Each row is a point on a landscape with many peaks, with its height.
From any point a climber steps to the highest of the 3 points nearest to it. It stops when none of these is higher. Distance is the straight distance between rows; heights are no part of it.
k_591 (h 707): -13,-3,47,-25,-39,-40,-13,-20,2,-6
k_648 (h 634): -6,-2,34,-26,-25,-41,14,17,14,62
k_404 (h 833): -7,-11,74,4,-46,-32,-1,-12,3,75
k_831 (h 513): -8,-2,12,-31,-7,-11,30,6,26,20
k_322 (h 520): 5,2,20,-45,-19,-7,-2,14,1,-11
k_586 (h 760): -4,11,10,1,-12,5,15,-52,30,-7
k_210 (h 527): 39,7,-69,49,26,35,-21,2,-38,-11
k_280 (h 328): 4,2,21,-28,-6,-14,10,45,-21,23
k_24 (h 411): -1,3,22,-5,-20,-18,-46,28,-41,-43
k_250 (h 392): -29,-7,-2,-14,34,-3,30,-10,50,12
k_237 (h 246): -54,-15,10,-4,4,6,28,-9,52,53
k_618 (h 703): -17,-11,38,-11,-36,-25,19,-20,15,52
k_556 (h 406): 0,-4,-34,-7,30,25,10,48,-21,0
k_746 (h 851): 26,19,-42,37,13,44,-32,-3,-44,2
k_471 (h 287): 14,12,-25,6,-7,24,-21,44,-42,-14
k_175 (h 881): 25,28,-45,56,1,29,-60,-13,-44,4
k_288 (h 671): -1,-5,54,-35,-48,-50,-5,-1,2,31
k_16 (h 329): -10,-13,3,30,-32,-28,-53,43,-48,-62
k_75 (h 712): -24,-3,23,45,-36,16,15,-47,17,19
k_516 (h 736): -20,4,12,4,-13,5,7,-43,38,10
k_913 (h 240): -27,-12,9,-45,25,-26,32,40,34,55
k_140 (h 38): -29,-20,30,41,-32,31,24,-17,11,62
k_447 (h 75): -53,-36,16,35,5,27,29,-15,21,74
k_533 (h 794): -78,-36,5,20,28,14,16,-13,45,68
k_292 (h 386): 36,6,-7,19,12,12,-34,1,-33,-57
k_308 (h 339): 2,8,8,-30,-19,-13,-8,47,-35,2
k_235 (h 793): 6,2,-24,-18,35,7,21,22,30,-12
k_725 (h 410): 8,10,-52,18,20,46,-16,29,-35,22
k_890 (h 305): 0,-10,6,-40,13,0,32,42,-7,22
k_363 (h 635): 27,11,-10,-5,19,-5,18,-31,23,-40
k_311 (h 890): -9,0,-5,-35,43,-2,30,25,29,8
k_720 (h 436): 28,0,12,12,1,-28,-41,-47,5,-80
k_930 (h 389): -18,-8,-11,-4,41,5,36,-13,60,-4
k_440 (h 416): 7,5,6,14,-7,-16,-37,24,-33,-58
k_463 (h 505): 17,-8,-46,-3,71,10,14,22,8,-19
k_286 (h 509): 41,12,-34,34,22,27,-7,9,-35,-21
k_347 (h 470): 55,0,-49,48,43,12,-6,-10,-34,-32
k_306 (h 652): -32,-13,13,0,-21,5,23,-37,25,39
k_434 (h 235): 9,21,-34,42,-26,28,-68,1,-57,9
k_373 (h 430): 40,2,-37,8,57,11,13,-10,4,-33
k_867 (h 323): 12,5,-10,-35,-10,-1,1,35,-35,1
k_65 (h 484): -3,-2,35,-32,-36,-39,-11,29,-22,-6
k_992 (h 533): 12,2,-21,-29,20,12,7,24,3,-19
k_767 (h 288): -2,-11,7,-45,13,-9,37,60,6,36
k_161 (h 434): 50,6,-31,10,36,13,8,-17,-5,-44
k_314 (h 737): -9,7,22,-11,-23,-20,-3,-38,14,-15
k_218 (h 464): -36,-20,2,17,7,16,29,-26,50,37
k_843 (h 571): 0,12,17,-43,-20,-14,21,12,11,28
k_893 (h 480): 17,17,14,-25,-9,-15,-19,10,-14,-37
k_663 (h 636): 18,19,-3,-5,14,-1,17,-18,22,-36
k_495 (h 553): -43,-11,2,27,-1,22,29,-48,33,28
k_295 (h 420): 24,8,-3,9,-4,-13,-31,19,-38,-51
k_17 (h 700): 3,8,-6,-10,12,5,29,-37,41,-11
k_673 (h 452): 22,8,5,3,-7,-24,-29,-2,-16,-73
k_790 (h 783): -8,6,21,34,-27,6,-16,-69,20,-25
k_924 (h 761): -19,-13,46,14,-56,-8,7,-29,-3,50
k_166 (h 590): 14,-1,-35,-17,49,13,21,16,16,-23
k_247 (h 558): -15,-11,0,-22,7,-3,23,-6,47,10
k_34 (h 369): 4,0,5,-11,-18,-10,-23,37,-51,-30
k_72 (h 216): 3,35,-50,41,-10,22,-50,-18,-29,35
k_89 (h 456): -4,-19,30,-14,-36,-28,-35,30,-34,-23
k_170 (h 405): 18,4,-49,8,45,30,-5,31,-20,-16
k_302 (h 616): 18,13,8,13,8,-3,-1,-44,17,-46
k_351 (h 735): -26,-5,36,8,-49,-15,2,-39,12,18

Where does a climber stop that starts at each point below?
k_648 | k_404
k_351 | k_404
k_373 | k_311
k_363 | k_586

Call two points neighbours if one is among the 3 nearest of the other. Go from one point of each pair to the other, from neighbour to neighbour, staying as high as possible. Name the lowest point that can't be avoided.
k_175 and k_586 | k_161
k_404 and k_533 | k_218
k_247 and k_586 | k_831
